The views of a scene show one set of named points, each view turned or mirrored, shifted and resized as a whole, with a little noise and some points left out.

Scene 1
View 1
pekip: [  3  -1  -9   9   0   9   8  11 -13  -6 -11   2   8  -6   9   9  -1   0
   1   1   5]
Gonup: [  2 -13   2 -19   2  -7   2  -3 -18  -9  -5   1  13  -2   6  -6   0   3
  -2  23   2]
Mezen: [-17   5  -3 -13  12 -21  11   1   8   1 -11   5  -3 -17  15  27 -13  -9
 -18 -17  10]
Bola: [-17  -2  -1 -30  12 -26   3 -18 -18 -23  -6   3  10  -8   4   3   2  -1
   9  27   3]
gotu: [ -9   3  -4  -7  12 -12  15   0  -9 -15 -10  10   7  -8  13   5  -2  -2
   6   7   9]
Malo: [-14  13  -5  -3  21 -19  28   5  -2 -22 -15  21   4 -11  20   4  -4  -2
  14  -1  16]
Puvek: [-13   9  -5  -7  17 -17  22   4  -2 -14 -12  15   2 -12  18  10  -6  -4
   4  -4  13]
dibu: [  9   6 -13  29   4  21  23  25 -12 -11 -15  15   8  -5  16   2   0   3
  12  -6  11]
rov: [-16  24 -24  28   1   9   7  -1 -19 -29 -17   1   6 -16  -1  30  11  -3
  26  -2   8]
mepif: [ -7  -8   2 -26  10 -20   6  -4  -8  -6  -7   4   7  -8  12   3  -6  -2
  -9  12   5]
fipip: [ -8  15 -14  18   9   3  19  10  -9 -20 -16  11   5 -12  12  15   1  -1
  16  -5  11]
vof: [ 16  -1  -7  25   4  21  25  30  -8  -3 -14  16   8  -2  21  -3  -5   3
   2  -7  10]
View 2
Gonup: [  0   7  22  45  12  18  -5  27 -21 -17  40  -2  -7  -3 -20  32   6  -5
   3 -36   2]
dibu: [ 10  11  23  10   1 -14  30 -10 -26 -29  17   4 -40   7 -60   5  21  -2
  35  -2  -1]
vof: [  7  22  29  14  -1 -10  26  -9 -36 -34   8   5 -40  17 -63   1  19  -6
  48 -11   4]
pekip: [ 11  10  21  28  -4  -1  12   6 -19 -28  33  -9 -28  -3 -43  15  12   4
  31 -23  -4]
fipip: [ 22  -9   5  12  -3  -9  19 -15   2 -28  35  -8 -28  -7 -42   1  12   6
  20 -12 -12]
gotu: [ 14  -6   7  25   6   8   1   1  -3 -22  30  -2 -10   1 -25   8   8  -5
   8 -30  -5]
Malo: [ 18 -16  -5   9   9   2   5 -19   7 -24  16   6  -7  11 -24  -9   9 -11
   3 -23  -3]
mepif: [ 10  -1   9  40   4  19 -14  14  -8 -23  35  -8  -2   2 -16  17   1  -5
  12 -49   0]
Puvek: [ 21 -11  -2  17   1   7  -1 -12   4 -27  22  -4  -8   8 -24  -5   6  -7
  15 -37  -4]
rov: [ 28 -16   4   7  -8 -20  32 -14  10 -24  54 -18 -39 -28 -46  12  16  22
  12   6 -24]
Mezen: [ 31  -6  -6  28 -17  11 -17 -10   6 -37  28 -23  -8   7 -20 -10  -3   2
  41 -63  -6]
Bola: [  9 -15   3  39  14  21 -11  19   6 -13  49  -4   6 -13  -4  27   2  -3
 -20 -38  -6]
View 3
pekip: [ -4 -36   7  -7   6   2   1  -9   6  18 -18  -1   5  -3  13  -8 -29   2
   2  20  -5]
rov: [-13 -36  14  22  15 -37  -6  22  34  20 -23  -8 -15 -14   5 -30 -13  -7
 -11  28 -27]
Malo: [-12 -23  21  -2  -6 -23  24   3  16   9 -16 -21  33 -34  15 -24  -7  20
   0   7   9]
Mezen: [-10 -25   7 -15 -18   6  37  -7  32  21   3 -14  27  -2  40  -9  -8  29
  12   9 -28]
Bola: [ 13 -34  -8   0  34  -9  26   3  11 -18   1 -28  32 -22  26  -7  16   2
  30  23   4]
dibu: [-15 -34  24  -4  -5 -11 -12  -9   1  30 -34   4   3 -14  -3 -19 -44   3
 -16  16   9]
fipip: [-13 -30  17   6   2 -23   6   7  23  21 -20  -8   5 -17  10 -24 -19   7
  -7  16 -12]
Gonup: [ 13 -40  -7 -13  29   9  12 -12  -7  -7  -6 -13  23  -8  20   3  -9  -3
  26  23  12]
View 4
vof: [-30  -6 -17  22 -12 -20  11   2  -4 -10  19   2  14 -14  18  26  11  -7
 -11  -2  14]
dibu: [-24   1 -23  19 -13 -15  13   6 -14  -8  13  -5  19 -10  26  23   4  -5
  -7   1  13]
mepif: [-12  35  17  -5 -10  11   5 -18   1  -3  -1 -14 -26  -7 -22  33   2   2
  15 -18  -1]
gotu: [-13  25   2   6 -10   5  10  -8 -11  -3   2  -9 -10  -7   2  26  -6   1
  10 -17  -1]
Mezen: [-15  29   5  -7 -28  12   1 -25   1   9 -10 -12  -2  -9 -26  -4  13  -9
  -2 -41   1]
fipip: [-11  23 -17   4 -19   5  12  -1 -23   3  -4 -16  16  -2  18   9  -7   0
   3 -12   5]
pekip: [-18  18  -9   2 -15  -5   9  -5  -8  -5   5 -16   7  -4   2  28  10   1
   1   2  14]
Puvek: [-13  26   1   5 -16  10   8 -13 -11   3  -4  -6  -6 -10   1  10  -8  -4
   6 -33  -7]
rov: [ -2  33 -28  -5 -22  11  12   6 -38   7 -12 -32  32   8  27   6 -12   8
   5   3  13]
Bola: [  1  50  17 -11  -4  24   9 -13 -15  -2  -7 -21 -31   1 -12  41 -16  13
  29 -11  -7]
Gonup: [-11  32  13  -3  -3   4   9 -10  -2  -9   5 -17 -26  -3 -15  52   3  10
  18   4   7]
Malo: [-13  24   0  13 -12  11  11  -5 -17   2   0  -2  -8 -12  13  10 -21  -3
   9 -36 -13]
View 5
Mezen: [ 21  32 -44  27   3 -30  -7  11  21 -11  -6 -33 -19  33 -30   2   1 -19
 -16   2   3]
gotu: [ 15  24 -30  28   9 -34  12  10   1 -18  -6  12   8   8 -22   0 -10 -18
 -10  12  -2]
dibu: [ -2  26 -26  18  -5 -44  -2  22 -30   4 -17   9  66  31  -5  -4 -10 -18
 -12   2  -2]
rov: [ 12  30 -47  42  -4 -14 -26  13  -1   7 -13  26  49  -4  15  -3  12 -17
 -14   0 -15]
pekip: [ 13  28 -27  17  15 -34  -2  16 -15   7 -22   3  33  14 -15   5  -5  -8
 -18   9   3]
mepif: [ 24  25 -26  20  26 -35  20   6   7 -16 -10   2 -18   5 -39   7 -13  -8
 -13  19   7]
Malo: [  6  23 -37  39 -12 -39  14  11   6 -32   7  18  16  19 -13 -10 -10 -36
  -4   5 -12]
Puvek: [ 10  26 -36  32  -3 -37  10  10   9 -22   0   0   3  22 -21  -4  -7 -27
  -9   5  -5]
fipip: [  9  29 -41  35  -6 -28 -10  14  -2  -6  -8  12  35  14   0  -4   2 -23
 -12   1 -10]
Gonup: [ 23  23 -17  14  37 -34  23   8 -11  -6 -20  21   3  -8 -34  12 -16   1
 -14  24   8]
Bola: [ 28  23 -28  33  29 -25  23   2  15 -24  -6  34 -21 -24 -28   6  -9 -10
  -8  23  -2]
vof: [ -2  27 -20   8  -1 -53   6  23 -36   5 -20  -4  61  41 -16  -2 -16 -17
 -15   4   4]
View 6
Gonup: [ -7  25  12  10   8  19  -2   7  29  18 -16  16  43 -11  10  41  11   2
  29  -9   6]
gotu: [  0  22  12  24  23  17   7 -12  24  10 -17  14  44 -17  -9  26   5  -5
  27  -5  15]
Malo: [  8  20  19  36  38  10  12 -28  20   4 -17  17  45 -26 -20  16   1 -11
  24  -2  19]
vof: [  9  20  22  15  31  17  -3   4  28   3  -1  28  20  15   1  -9 -21  -8
  10  15  19]
Puvek: [  0  20   8  32  33  14   9 -19  21   8 -13   6  43 -24 -17  18  -2 -13
  26  -6  22]
Bola: [ -8  25  11  23  10  17   9 -13  23  18 -28  14  58 -32  -3  56  27   4
  38 -18   6]
mepif: [-10  22   5  18  20  12   0  -1  27  20 -13  -1  49 -26   1  42   7 -10
  32 -16  10]
dibu: [ 11  22  21  19  28  25   5  -5  25  -2  -8  34  21  17  -6  -9 -14   0
  12  16  22]
fipip: [  3  25   4  30  23  32  16 -19  18   0 -19  25  32  -2 -22   6   0   1
  21   4  28]
Mezen: [-14  20 -18  29  31  22   8  -8  21  15  -4 -18  40 -24 -22  20 -12 -23
  29 -14  31]
rov: [  2  30  -4  31   9  50  27 -24  11  -4 -31  37  31   9 -32   7  11  17
  23   8  35]

Which points are out of place in each view (at most two, in the order of its rows)? Write none if all are in place.
view 1 => fipip
view 2 => vof, mepif
view 3 => none
view 4 => gotu
view 5 => rov, Malo
view 6 => Gonup
